A landscape with many peaks, sampled at points; each row gives a point and its height.
A climber steps from a point to whichever of its 2 nearest points has the largest rise for the distance, and stops where none of them is higher. Distance is the straight distance between rows; heights are no part of it.
J_930 height 46.2: [ -5  -2 -11   1  25  36   3  -4 -27   6 -36 -11   4  -8   3 -19  11  32
 -25  10 -21  28   0  36  13 -22 -34   9  12  14]
J_245 height 22.8: [ 16  18  -6  14   5  42  -4  -6  -6 -10 -20  -2  -8  -7 -16 -29  17   2
  -7   7  29  31   7   2  21 -11  -7  20  -4  10]
J_500 height 44.1: [ 21  -4  13   0 -12 -22   0   4 -12  27  15 -10  11  11 -19  29  -8 -25
  20 -15  20 -32  15 -38  -1  14   7   7   2  -8]
J_558 height 62.8: [ -3  28  -9  35 -12 -26  -5   1   4  28  -7 -26  39   0  16   6  -7 -12
  33 -20 -23 -26  -1 -34 -20   8  43   0 -39   5]
J_163 height 8.5: [ -9 -15  19 -32 -16 -14   9  21  36 -15  -1  31 -12  10 -16 -12  -5 -12
  36 -12   4  10 -12 -11   0  29  -1 -19  10   5]
J_384 height 6.3: [ 11 -10  25 -20 -13 -14  -7  -7  23 -33   3  41 -31  -9 -14 -32   1 -18
  18   8  19  36   4   7  11  35   5  -5   7   0]
J_38 height 7.2: [ -8  -8  15 -14  -4 -14   2  11  18   7  -8 -10  18 -19 -31  19  -6 -11
  14 -19 -20 -16  -5   0 -22  15 -20  10  16  -8]
J_293 height 36.4: [  1  17  -3  -1   9  11  -3 -17 -26 -26  16   5 -46   9  17 -16  11  13
 -18  38  26  44  -7  30  13  -7 -13  -9   0   5]
J_202 height 54.4: [  8  -6 -17   9  17 -18  20 -12   6   9  48  -8   7   1   4  23 -15 -10
 -16  -2 -13  -5  12  -5 -13 -19   0 -10   6 -26]
J_362 height 73.4: [ -9   0 -21  23   8  32   2  16 -29 -10 -38 -15 -10  14  25 -13  14  40
 -28  26  23  21   2  33  -2 -22  -4   5  18  29]
J_51 height 50.4: [ 21 -26   3 -25  -4 -15  13   0  13  -7  17  16  -6   9 -27 -27   7 -15
  -7 -16   8  27   0  -8  12  27  -2   3  10 -16]
J_479 height 49.3: [  4  -9  14  -6  -4   2  -7 -19 -11 -18   2  10 -15 -30   8 -16 -14  14
 -23  10   1  26  -5  32   2  -5  -8 -17  25 -23]
J_10 height 67.9: [-17   7 -14  23  -8  -3 -10  -3  13   4 -49 -32  28 -16   7 -10  25   2
 -11 -17 -16  -4 -25  14  -3  -4   8  23 -16  23]
J_335 height 3.8: [ 19  11   7 -12  -8 -13 -15 -18 -24 -28   1  28 -44 -11   3 -34  -7 -13
 -19  32   8  61   3  52  26  28 -17   1  14   1]
J_523 height 45.2: [  5  -2  13  -4   8  15   1  -6 -16  -8   0  11 -22  -9  15   3 -13  15
  -8   7 -10  11   6  16  10 -22 -15   2   4  -3]
J_897 height 39.2: [  5  17   0  -5   9  12   9  -9 -21 -15  14  29 -39  15   3 -24  10  13
 -22  28  26  50  16  31  -9   6  -3 -20  17  -7]
J_92 height 7.4: [  1 -33  18 -25 -16 -19  14  -7  26  -1  24  17  13 -14 -23 -10 -37 -18
  11 -14 -14  15 -11  -3 -10  17  -9 -13  18 -20]
J_2 height 25.3: [ 14  12 -17   7   9  27   8 -13   3   8 -22 -14  10   4 -27 -22  18  -3
   0 -15   7  19   8  -4  19 -10  -6  26 -16   5]
J_213 height 31.7: [  6   6 -39  24  16  24   5  -9   5  21 -17 -23  43  -5   4 -24  11   4
 -10 -23 -30   6   5   1  -1 -28  14   7 -17   5]
J_47 height 15.4: [ -3   7   3 -21  -8  -7  -1  22  24   3 -30   4  -1  11 -12 -11  22  -8
  28 -16   4  -9 -10 -22  30  18  16  17 -17  23]
J_548 height 49.1: [ -8  10 -23  18  15  41   7  38 -13   4 -15  -3  30  -2   1   3  16  21
  10  -5  -3 -30  35 -28 -18  -3  30 -10   7   7]
J_392 height 61.0: [-17   7 -34  26  16  38  22  23 -22   5 -27 -15   2  19  10  -4  24  41
 -28   3   6   4  17  26 -24 -13   4  -9  16  19]
J_556 height 32.0: [ -5   3  13  -2  -3  -5   1 -34   3 -21  32  24 -27  -7  -7  11  -7 -17
   0  21   6  23   6  14  -3  -2 -17 -12   5 -15]
J_343 height 59.6: [ -5 -13  -3 -12   6  16  18  10  26  -9   2   6  -4 -15   3 -21  -6   5
  14 -12  -3   5 -19   1 -12 -10  23 -20   6 -11]
J_895 height 27.9: [ 16  -3  21  -6 -12 -18  -8 -20   3  -4  40   4 -24  11 -10   8  -1 -30
   4  12  39  -4  -2 -25  -6  19  11  -7 -10 -21]
J_516 height 72.2: [ -2 -11 -11   0   1  -3  -5   4  11  15  -5 -25  32  -8   3   2  -9   4
 -14 -20 -17 -19  -6  -2  -7 -10   8   9  -2 -17]
J_192 height 6.5: [ -9 -18  23 -15 -15 -10   1  -8  26 -16   5   8  -3 -25  -4  -4 -29 -13
  15  -4 -18  12 -29  12   5   2 -16 -11  11 -14]
J_547 height 52.5: [  7   0 -15  11  -5 -23  -2 -19  -7   6  21 -19   9  -2  34   6 -15   9
 -24   3 -17  -9 -34  11  23 -22  12  -9 -19 -16]
J_873 height 24.2: [-17   0   0 -20 -11 -13   1  24   9 -18  14  10 -18  17  -6   0  32  -7
   4  12  35  -9   6 -14 -19  34  25 -40  20  -4]
J_575 height 39.8: [  4  11 -23   7  11  12  15  -9  13  13  12  -1  -1  10  13  -8  -1   6
   6  -1  -9  -5 -11 -15  10 -22  31  -3 -34   9]
J_786 height 72.3: [-11   1 -12   4  -1  11  -2   5  -7 -14   0  -5 -19  11   7  -8  25  17
 -21  12  20   5  -1   9  -2  -1   9  -3   9   8]
J_608 height 18.7: [-19  12   4  37  -9  22 -20  -8 -18  -9 -10 -18 -11  -8  15  28   1  10
 -15  20  11 -20   4  16 -15 -21 -13   7  -7  12]
J_294 height 82.1: [-19  -4  -7   8  -2  13 -11  16   4  -3 -40 -13  10  -1  22 -16  11  21
   1  -8  -4 -21 -16   8   2  -2  22  10  -9  14]
J_752 height 36.2: [-32   1 -17  -1   4 -13  10  15   8   4   8 -14  -2  10   9  33  15  19
 -17   0 -16 -26  -8  17 -25  -1   0  -5   3   0]
J_545 height 30.8: [  8   3 -15  15  13 -32  14   2   5  28  16 -22  58  -3  10  23 -34 -27
  21 -32 -44 -30  17 -29 -23  -8   0   8 -20   4]
J_705 height 19.2: [-24   7  11  -9   6  20   7  17  13 -31  -4  28 -24 -11  -1  -9  18  17
  19  11  12  11   8  12 -19  11  11 -23  26   3]
J_860 height 65.5: [  4 -14  -5   0   3  10   6  -5  13  -2  -2 -12   9 -19   3 -18  -9   4
  -9 -12  -7   2 -22   9  -1 -17  12   6   0 -20]
J_715 height 39.1: [ -2 -16   7 -12   7 -15  17  17  -9  15  37  11  17   0  21  12 -48 -10
  23  -3  -6 -27  13 -52 -24  -4  20 -21   5   3]
J_777 height 17.8: [ 14   2   4  -9  -8   6 -21  10  -1   3 -22   4 -10  12  -5 -16  27  -2
  -1  -3  24  -6  -3  -6  24  16   0  24  -8  16]
J_295 height 12.7: [ -8  -8   3 -27  -5  -4  -5  48  12   4 -31  13  -1  10   2  -9  16  16
  19 -15   6 -20  -8 -15   6  23  21  -9   8  12]
J_130 height 10.3: [-13 -12  17 -23  -2   0  11  40  23  -4 -11  15   8   5  -2  -1 -12  -1
  44 -14 -11 -15  -9 -23  -6  13   8 -14   3   3]
J_233 height 25.2: [-19   0   3 -27   7  -2   5  19  22 -13 -12  27 -31  14   2  -6  24  15
   8  -1  -7   1 -21  15  18   9  -1  -9   3  17]
J_358 height 57.9: [ -4 -23  -1 -15  -9  -5  -9   3   7  -5 -15 -15 -15   4 -18 -17  25  12
 -31  -9  10  16 -14  22  11  22 -15  17  31   1]
J_782 height 43.9: [  8   8 -20   8   0   4  -8 -15 -29   9  -3 -18  -2  23  24  -7   7  25
 -40  13   9  11  -9  25  33 -20  -1  11 -16   9]
J_604 height 32.9: [  5 -12   1   3   8 -29  26  -3  18  25  23 -18  38  -7  -8  32 -39 -27
  37 -23 -29 -27   1 -25 -20 -11 -13   8  -2  -1]
J_522 height 60.8: [ 20   4 -20  17  -8 -28   4 -36   7  12  24 -29  29 -12  -6  22 -21 -20
  -6 -15 -15 -12 -23   1  16 -24 -15   9 -17 -22]
J_254 height 63.6: [-12   2 -12  25   6  29   2   4 -19 -21  -5 -16 -24   5  13  -7  14  25
 -28  24  38  26   5  29 -17 -13  -6  -5  21  12]
J_950 height 60.1: [  4 -12  20  -5   9  35 -23  16 -10 -13 -47   7  11 -18   2 -26  11  19
  -5  -7  12   1  16   4   2  -4  -7   8  19  10]
J_981 height 4.5: [  0  -5  13 -16 -14 -15   1 -23  -2 -30   5  21 -35 -17 -15 -26  -1 -14
 -13  15 -10  51 -11  46  22  20 -22  -5  21  -1]
J_268 height 48.6: [-23  14 -13   8  -2 -13  11  -8  16  11  -5 -21   0  10 -32  33  29 -16
  -3 -12  -8  -6   0   7  -7   3 -22  26  -1   8]
J_441 height 22.1: [  9  -3   9 -21   5 -11  -7  11 -17  11  15  28  -9  31  12   1  -3   3
   3  12   7 -15  11 -24  19   6  10  -6  -7   5]
J_168 height 5.3: [  4 -22  16 -13 -17 -11   3 -22  25 -26   4  28 -11 -24 -31 -33 -20 -27
   0   7  -3  48  -2  26   7  26 -10  -4  16 -15]
J_279 height 54.0: [ -4 -24   0 -32   0  -3   4  16  14 -16  -9  15  -8   2 -21 -26  15  10
 -18  -5  -3  28  -2  20  10  30  -6  -4  29  -9]
J_194 height 21.7: [-25  10  -1  -6   4   4  19  12  14 -27  18  32 -24   1  -6  -2  18   7
   2  23  26  13  11   3 -37  27  20 -45  27  -7]
J_180 height 2.7: [ 20   3   7   1  -5  -6 -19 -14 -34 -26   6   2 -46  -1  -6 -18  10  -5
 -30  27  32  52  -9  41  32  23 -33  22  22  13]
J_662 height 48.1: [ 12 -10 -11 -21   4  -7  14  -2  16  13  11  -1   3   9 -38  -8  19 -12
  -9 -17  -1  15   4  -4  10  17  -6  17   7 -13]
J_114 height 56.1: [-13   6 -11  18   2  13  -6  21 -12  -3  11 -12  -1   5  31   9   6  23
 -13   8  16 -35  10 -12 -30  -5  43 -24  -5  -8]
J_605 height 57.4: [ -8  -8 -10 -11  12  13  30  18  20  -3  26   7   3  -4   8 -17 -14   2
  31  -3   6 -12 -11 -27 -21  -9  38 -33   8  -1]
J_542 height 41.9: [-11   4   4   7  15  14   9   9  16   0   2  -7  22 -24  -2  10 -23  -7
  31 -12 -30 -25  -8  -9 -29 -26   6   1 -15  -4]
J_459 height 26.2: [-13   1   8 -11 -16 -13 -10   5   0 -15  28   6 -31  13 -14   6  18 -19
   3  14  41 -12   2 -16 -18  33   7 -13   4 -11]
J_148 height 4.2: [ -3 -12   1  -7  -3  -6   8  -5  30   8  -4 -10  19  -6 -15  -8 -18 -24
  26 -22 -28  -3 -38 -13  13  -7   4   6 -20   6]
J_805 height 50.8: [ -4  -1 -15 -16  -5   5  -2  41  -1  13  -7  -9  26   1 -20   7  12  -2
  15 -17   5 -25  22 -33 -17  22  26 -15  21 -16]
J_854 height 9.2: [  2   8 -12  -2  12   4  20   4   5  28   8  10  22  24 -16  18  -6  -4
  21 -11 -30 -11  22 -37   2  -8   7   3 -16   8]
J_372 height 44.6: [  9  -1   4 -11  10   8  26 -13   9 -18  24  37 -11  -1  -3 -29 -10  -2
   2  12  11  43  16   4 -11   1  15 -28   8 -23]
J_633 height 23.7: [-13   7 -29  28   7  29   2 -16  -6  -1 -14 -30   7 -14 -16   5  13   8
 -20   8  -3  18  14  30 -14 -29 -36  18  18  10]
J_869 height 8.4: [  0 -31  13 -20   5  -1  10  17  21   7  -4   7  25  -4 -20 -11 -23  -8
  20 -24 -24  -4  -5 -14 -14  13  -8 -13  16  -8]
J_187 height 57.3: [ 24  -5 -16   2   7 -31  14 -28   5  26  50 -13  10   3  -1  17 -18 -23
 -12  -6  -4  -6 -13 -13   5 -24   6  -2 -10 -22]
J_129 height 31.2: [ -7  11  19 -15  -8 -11  11  -9  21  -9  12  15 -17  -3 -15  23  -5 -27
  34   3   1  -3 -10 -15   3   7 -20   5 -13   0]
J_890 height 6.1: [  2 -20  19  -6  -7 -12  -7  -1  -2   0   4  -9   5 -19 -21  22 -16 -10
  -8 -10  -5 -14   5   4 -19  10 -19   6  17 -31]
J_841 height 50.9: [ 20   2 -19   8  14   6   9 -34  -4   2  46   4  -1   3   2   2 -15  -4
 -20  10   7  20  21   4  -7 -24  -6 -16   5 -31]
J_701 height 32.8: [-33  11 -20   4  -6 -21  15  17  25   1   4 -19   2   8   9  18  16  10
   6  -5  -9 -30 -23   0 -26   5  23  -9 -11   1]
J_863 height 36.5: [  7 -23  11  -4   5 -22  17  -5   5   8  51  12  17 -10   2  21 -51 -29
  21  -6  -1 -12  10 -36 -32  -5   4 -20  13 -16]
J_149 height 48.4: [  5   7 -19  12   0  -4   1 -27 -18  14  31 -16  -5  17  24  16   1  12
 -33  19  -2  -9 -13   8  14 -18   2  -1 -22  -9]
J_682 height 33.9: [  4  11  11   4   0   3   1 -30  -9 -20  26   3 -44   4  -4   9  15 -11
 -14  31  28  23  -3  19  10   5 -16   2  -1  -6]
J_120 height 35.3: [  4   6  20   6  -5   1 -19  -8  -9   5 -38  -2   2  -6  -1  18   2  -8
  12 -11 -15 -21   1  -5  16   0 -24  30 -25  15]
J_784 height 38.5: [  0   1  24  -7 -19 -23 -20  12   5  14 -25  -3   2   7  -2  26   4  -6
  13 -11  -4 -31  -5 -11   8  14 -10  16 -13   5]
J_746 height 51.9: [ 11  -7  19   0  14  36 -10  18  -8  -9 -27  12  12 -18   6 -19 -21  14
  16 -10  -4 -12  13 -18  -3 -10   5  -1   1  -2]
J_857 height 26.4: [ 22 -25  27 -20 -10 -30 -27  -1 -13 -13  18  32 -30  14  19 -20 -12  -5
 -27  20  21  18  -6  12  18  27  -1 -11   7 -16]
J_489 height 4.9: [ -5 -13  18   9 -15 -17 -17  -7  -2  -5  19 -11 -12  -5  -2  25   0  -3
 -21  12  26 -13   0  11 -22   9  -9   1  14 -24]
J_610 height 41.6: [ 14   2  -3 -20  10  16 -11  -9 -34   1 -21  -6 -10  -4  12 -24  -3  20
 -27  15 -15  34 -18  43  43 -15 -34  15  11   8]
J_521 height 56.7: [  9  -3  -5   2 -10 -26   2 -25 -11   0  22 -18  18 -25  13  15 -28   0
 -17   1 -25  -8 -36  14  36 -23 -24   2 -11 -23]
J_505 height 58.6: [-16   8  -5  11  -2  21  -2   8   0 -10 -20  -1  -8   1 -39  10  33   2
 -16   7  25  11  23  10 -16  10 -25  16  27  19]
J_874 height 50.7: [ -4  25 -30  21   9  -5   8   7  24  18   6 -30  39  -5 -15  12   3 -22
  33 -26 -15 -18  25 -22 -28  -8  22   7  -9   8]
J_5 height 21.1: [ -6  15 -12  39  -4   9   1 -19   0  -2   2 -22  -1  -9   0  28   8  -7
 -20  12   4  -2   3  17 -11 -33 -15  16  -4   9]
J_434 height 47.4: [  6 -10   0 -27   4 -12  18  -3  12  -2  32  29 -22  20  -1 -27  -4  -2
   2   8  12  32  -2  -1  17  21  12 -18   6 -16]
J_86 height 41.8: [ -2  25 -23  24  -3 -14   4 -23   9  22  11 -16  17   8  14  17   7  -7
  -4 -11 -11 -17  -1 -11  -2 -16  19   6 -39   4]
J_550 height 19.9: [ 26 -17  28 -35   5   1 -29  10 -10 -20 -15  49 -30   3  23 -34 -14  10
   2  10  -6  30   2  20  37   6 -15 -11  15  -1]
J_825 height 41.3: [  7  -1  18  10 -16 -28 -13  -2  -7  27  -4 -27  10   8 -15  35   1 -14
  11 -11   7 -36   3 -16  -1  10  -6  23 -17 -10]
J_862 height 55.2: [ -9  31 -15  11 -10 -31  -5  24  -4  32   4 -23  25  16  10  24   0 -16
  30  -5   4 -43  14 -46 -21  18  44  -9 -20   4]
J_594 height 3.2: [  8 -15  20 -10 -17 -36   7 -14  21  12  -3 -23  26  -7  -6   8 -32 -26
  33 -22 -23 -13 -39  -9  10  -1 -17  12 -18  -3]
J_835 height 7.3: [  8 -21  28 -27 -14  -7   2  14  17 -21   0  50  -5   5 -13 -32 -19 -15
  26  -1  11  24  12 -13   0  36   5 -19  10  -5]
J_831 height 39.9: [ 11   8  -8  25  -9   8 -22  -3 -16  11 -23 -14   0  15  22  -8   8  20
 -27   3  16  -2   3   9  19 -15  10  21 -25  12]
J_373 height 43.7: [ 15   9  -7   4  19  20  10 -19 -10   6  16  11  -5   2  20 -13  -2   3
  -1  15   9   0   1 -19  15 -27  23  -6 -21  -3]
J_31 height 17.0: [-15  12  11   1  12  32  14   7   5 -33 -17  25 -27 -23  -4 -23  13  13
   4  13  19  34  19  22 -12  -4  -1 -17  22  12]
J_686 height 39.0: [ -7   2  -8  -2   1 -34  10  10   7  28  22  -3  13  23  27   5 -10  -2
  19  -1  -4 -32 -23 -38  -6   1  33 -20 -30  12]
J_684 height 57.2: [ -7  18 -33  17   6  10   1  33  -2   8  -1 -21  40  -2 -13  14  13  -5
  15 -14  -3 -33  33 -27 -35   1  31  -4  11  -9]
J_361 height 50.3: [ -3   9 -28   3  18   7  25  19  20   9   6  -2  17   9  15  -8   8   8
  29 -11  -6 -12  -6 -29 -17 -11  50 -20 -19   9]
J_658 height 28.5: [-22  17   5 -15   8  -2  14   7  19  -1   8  15 -25  19  -4  20  16   0
  23   7  -6  -4  -6 -11   2   8   0  -6 -18  17]
J_472 height 46.3: [  4 -10  15   1  17  32  -1  -2   5  -1 -24   7  30 -33   0 -17 -28  -1
  25 -13 -28 -11   2 -12  -2 -22  -2   5 -14   0]
J_183 height 29.6: [ 20 -20  29  -2 -16 -26  13 -20   3   1  38  20  -7   6 -26  14 -27 -32
   8   1  16   8  14 -20  -9  22 -11  -7   6 -23]
J_227 height 63.7: [-14 -12  -3   8  -8  -3 -11 -11   8  -8  -6 -16 -16  -4   4  -2  14   9
 -31   3  12   3 -29  34  19  -2  -6  12   6   6]
J_967 height 66.8: [-18   3 -10  20  -4  21   0  25   3  -9 -17 -19   6 -10  30  -3  16  18
   1   0  13 -31 -14   8 -29  -6  38 -12   0   6]
J_650 height 40.0: [-24 -14  -9   0   4  -2   6   9  -7  -3   1 -10   0  -7  11  17   0  22
 -29   0 -31 -11  -8  34  -6 -10 -15  -4  13  -7]
J_970 height 11.3: [ -1  17  -7   0   2  -2  -1  23  -3  23 -18   6  31  18  -5   2  12   9
  25 -15 -22 -23  16 -40   4  10  21   2 -20  16]
J_209 height 31.1: [ 14  -7  23  -5 -11 -24   0 -23 -10  11  17   5   0  -5  -2  36 -18 -12
   7  -5 -13 -18 -11  -8  22   3 -35  18 -20 -15]
J_475 height 30.7: [ 14 -10  28  -4 -18 -20   9 -33  -4 -11  31  22 -14 -14  -4   9 -28 -24
   5  12   9  19   4   3   3  10 -17  -9   6 -25]
J_251 height 34.7: [ 15 -14  10  -3   4 -25  18 -16   9  12  36  -6  18  -9 -16  30 -46 -38
  29 -13  -7  -6   1 -22  -8 -13 -24   3   6 -12]
J_819 height 0.1: [ -3  -1   9  -9   8   6 -32   8 -35 -18 -32  13 -37  -1  17 -13   7  20
 -26  29  16  34  -9  49  23   2 -38  11  39  36]
J_681 height 41.1: [ -5  15  -7  18  16  28  -5  24 -22  12 -28   6  12   9  18   3   9  31
  -1  -1 -11 -19  31  -6  -6  -8  13   1 -12  18]
J_697 height 53.0: [-25  13   1  10  -2   7  -8  -4   1  -5 -30  -9 -12   1 -25  23  30   5
 -12  -3  -2  -4   8  15   7  -3 -33  32   6  27]
J_600 height 33.0: [  5   1  20   0  -1 -14  13 -18  12  11  25   5  -4   0 -14  34 -26 -22
  33  -7 -17  -8  -6 -22   8  -8 -23   5 -16  -1]
J_630 height 29.5: [ 21  -9  21  -2 -19 -37 -11 -18  -8   2  17  -1 -12   2  -3  28  -6 -12
 -17  -2   6  -8 -20   3  27  13 -29  15   0 -23]
J_107 height 28.1: [  9  -1 -33  14  14  38   4   0   5  12 -15 -14  24   3 -21 -26  22  11
 -12 -14   8   5  17   0  -9 -21   6  13   6  -1]
J_760 height 19.8: [ 21   0  20 -16  -3   5 -19   5 -14  -1   0  17 -17  11   3 -10   7   3
   5   0  26  -7  10 -17  20   8   2   6  -5   1]
J_53 height 53.3: [  6  -4   7   4  -4   9 -19 -13 -24 -22 -10  -2 -18 -20   9 -28 -14  12
 -37  20  24  48  -2  50 -16  -3 -10  -3  39 -12]
J_735 height 26.5: [ 10   8 -11  17   5  29  -1 -39 -19   1  -7 -21  11 -24 -11  -2  -4  -4
 -28   4 -15  15   1  34  17 -34 -39  19  -2   1]
J_903 height 28.0: [ 11 -28  28 -18 -20 -35 -21  -5  -5 -11   8  13 -25   9  -3   7  -1  -9
 -17   7   8   6 -10   8  22  32 -17  12   4 -11]
J_795 height 1.4: [  6   5   1  -1  -2   4 -37  -6 -22 -24 -20   0 -42  -4   5 -11  15   6
 -14  20  18  29 -15  36  39   5 -31  17  19  39]
J_586 height 32.1: [  4  17  10  25 -13  16 -21 -22 -15   1 -33  -9   1 -15   0  12   1  -1
   2   1  -3  -2 -11  11  31 -12 -24  29 -24  25]
J_131 height 35.6: [ -3   8  11  -2  11  28 -12  29 -21  -5 -20  19  -9  10  18  16   8  27
   6  14   5 -19  26 -10   2  -6   1  -5  -4  21]
J_512 height 45.7: [-22  15 -18  15  14   2  17  11  34   5   5 -20  32 -14   2  13  -2 -17
  39 -16 -39 -24  -8  -5 -41 -16  15  -1 -12   2]
J_823 height 65.4: [ 15  -1 -10  19   2 -16  -2 -21  12  20   4 -38  48 -26  -4   7  -9 -22
   5 -25 -22 -19  -9  -1 -14 -21  -4  16 -15 -17]
J_205 height 69.1: [-12 -11  14 -10  -1  13 -24  14   1  -4 -39  -6   7 -17  -3 -12  12  14
  -6  -6  -7 -21 -16  16   1  -4  -6   9  15   4]
J_248 height 48.8: [  3   5 -14   0   1 -10  -1  25 -19  25  11 -10  31  13  19  20  -9  -1
   3  -1   0 -45  22 -48 -13   8  46 -15  -9   0]
J_744 height 5.5: [  3 -10  15 -22   0   9   7 -15  21 -11  -6   8  -1 -24  -4 -14 -19  -6
  29  -5 -28  11 -35   1  22 -10 -14  -1  -5   8]
J_992 height 54.8: [-17  31 -12  37 -14 -11 -18  14   4  16 -19 -17  28   2  34  18   5   8
  10  -8 -21 -31  10 -12 -34   8  41   0 -34  16]
J_902 height 38.8: [ 26  -3   6 -12   6  22  -9 -16 -40  -7 -22   1  -5 -17 -13 -26   0   6
 -25  20  -5  46   5  35  34  -3 -41  19  17   0]
J_468 height 35.5: [  5  16 -26  32  -6  19  -8 -20  -7  14 -25 -12  30   1  23 -18  13  13
 -22  -9 -12  13   2   1  18 -19  14  15 -27  20]
J_357 height 45.0: [ -4  22 -23  21  -6 -14   3  -7   9  21   1 -24  19  19  -8  22  23  -7
  -9 -20 -10 -15  15 -10  -1  -2   2  19 -18   5]
J_539 height 47.5: [ 22  15  -8  10  19  16  11 -23 -17   6  29   7 -14  11   1  -2   0   0
  -7  11  21  14  25 -12   9 -18   1  -4  -8 -11]
J_101 height 29.0: [  0  11  -5  24  -2  20 -14 -33 -14   1 -31 -24  14 -24   1  -3   2  -2
 -11   4 -34  10 -14  20  30 -24 -25  25 -14  14]
J_710 height 22.3: [  7 -17  23 -31   5  -3 -11  21   5 -14 -10  48 -23  18  21 -19   5  22
  13   4  -1   8  -6   3  16  11  -3 -15   4  11]
J_196 height 40.5: [ -6   7  24  -8   5  19 -26  15 -13 -10 -16  28 -28   5  15  13   1  22
   0   9   0  -8  16  11   1  -5 -21   5   8  15]
J_32 height 57.5: [ -1  -1   5  15  -3  23  -5  -1 -23 -15 -10  -4 -18  -6   9 -13  -4  24
 -35  20  34  35  22  37 -32 -10  -9  -6  37  -9]
J_839 height 43.4: [  5  -4  -6  -3  11  -9   8  11 -14  20  31   3  12  12  33   4 -21   6
   9   2  -1 -32  -1 -41  -9   0  37 -25  -9  -5]
J_806 height 41.7: [ 10   9  11 -14   3   2   8  -4  -7 -26   1  41 -28   8   1 -31   0   0
 -10  25  18  44  31  25 -12  27  13 -23  15 -14]
J_419 height 52.3: [-20   2 -21   8  28  29  15  13 -13  10 -31  -6  15   5  -2  -7  25  28
 -23  -5 -27   8  12  24  -7 -13 -15   5  11  22]
J_901 height 64.5: [ -8   6 -10   2  -3  19   2  18  -1  -9   0  -4 -10   4 -21   3  27   8
  -2   2  28   3  24  -9 -10   9  -3   1  10   1]
J_644 height 35.8: [-14   2  -5  -5  -7 -36  13   6  23  17  21 -22   2  22   2  21  -3 -13
  19 -10 -14 -27 -26 -20 -11   3  16   1 -21   1]
J_327 height 13.3: [  8  13  -5  -7  -5  -9   4   7   8  20 -31  -7  26  17 -15  -9  17 -10
  18 -24 -19  -9   2 -33  23  10  11  15 -26  16]
J_738 height 49.6: [-14   2   1   7   4   1 -10  16 -20   7  19   1  -8  22  12  23   5  12
 -12  16  20 -36  20 -23 -25   5  24 -25   9 -15]
J_549 height 47.1: [ -2  -9   5 -13  -8  -9  -1  23   0  12  14  -7   8   9 -27  18  -1 -14
  21 -11  10 -27  17 -36 -16  21  12  -5  13 -19]
J_849 height 24.4: [ 24 -24  21 -30   4 -23 -12   1 -13   3  32  27 -16  21  25  -9 -23   3
  -6  17  13  -3  -6 -17  19   7   8 -25  -6 -16]
J_181 height 59.4: [-22  30 -12  40 -20   4 -17 -11  10   7 -48 -24  21  -3   7  13  29   2
  -4  -7  -3  -3   1   6 -11  -1   0  22 -28  37]

Where does a climber stop that starts at each point below?
J_873 => J_51
J_86 => J_786
J_5 => J_684
J_196 => J_362

Call two points neighbours if one is among the 2 nearest of the other. Go from one point of each pair to the other, from neighbour to neighbour, staying as high as possible. Name the lowest point that can't be avoided.
J_294 and J_684 => J_542
J_362 and J_516 => J_575
J_362 and J_786 => J_254
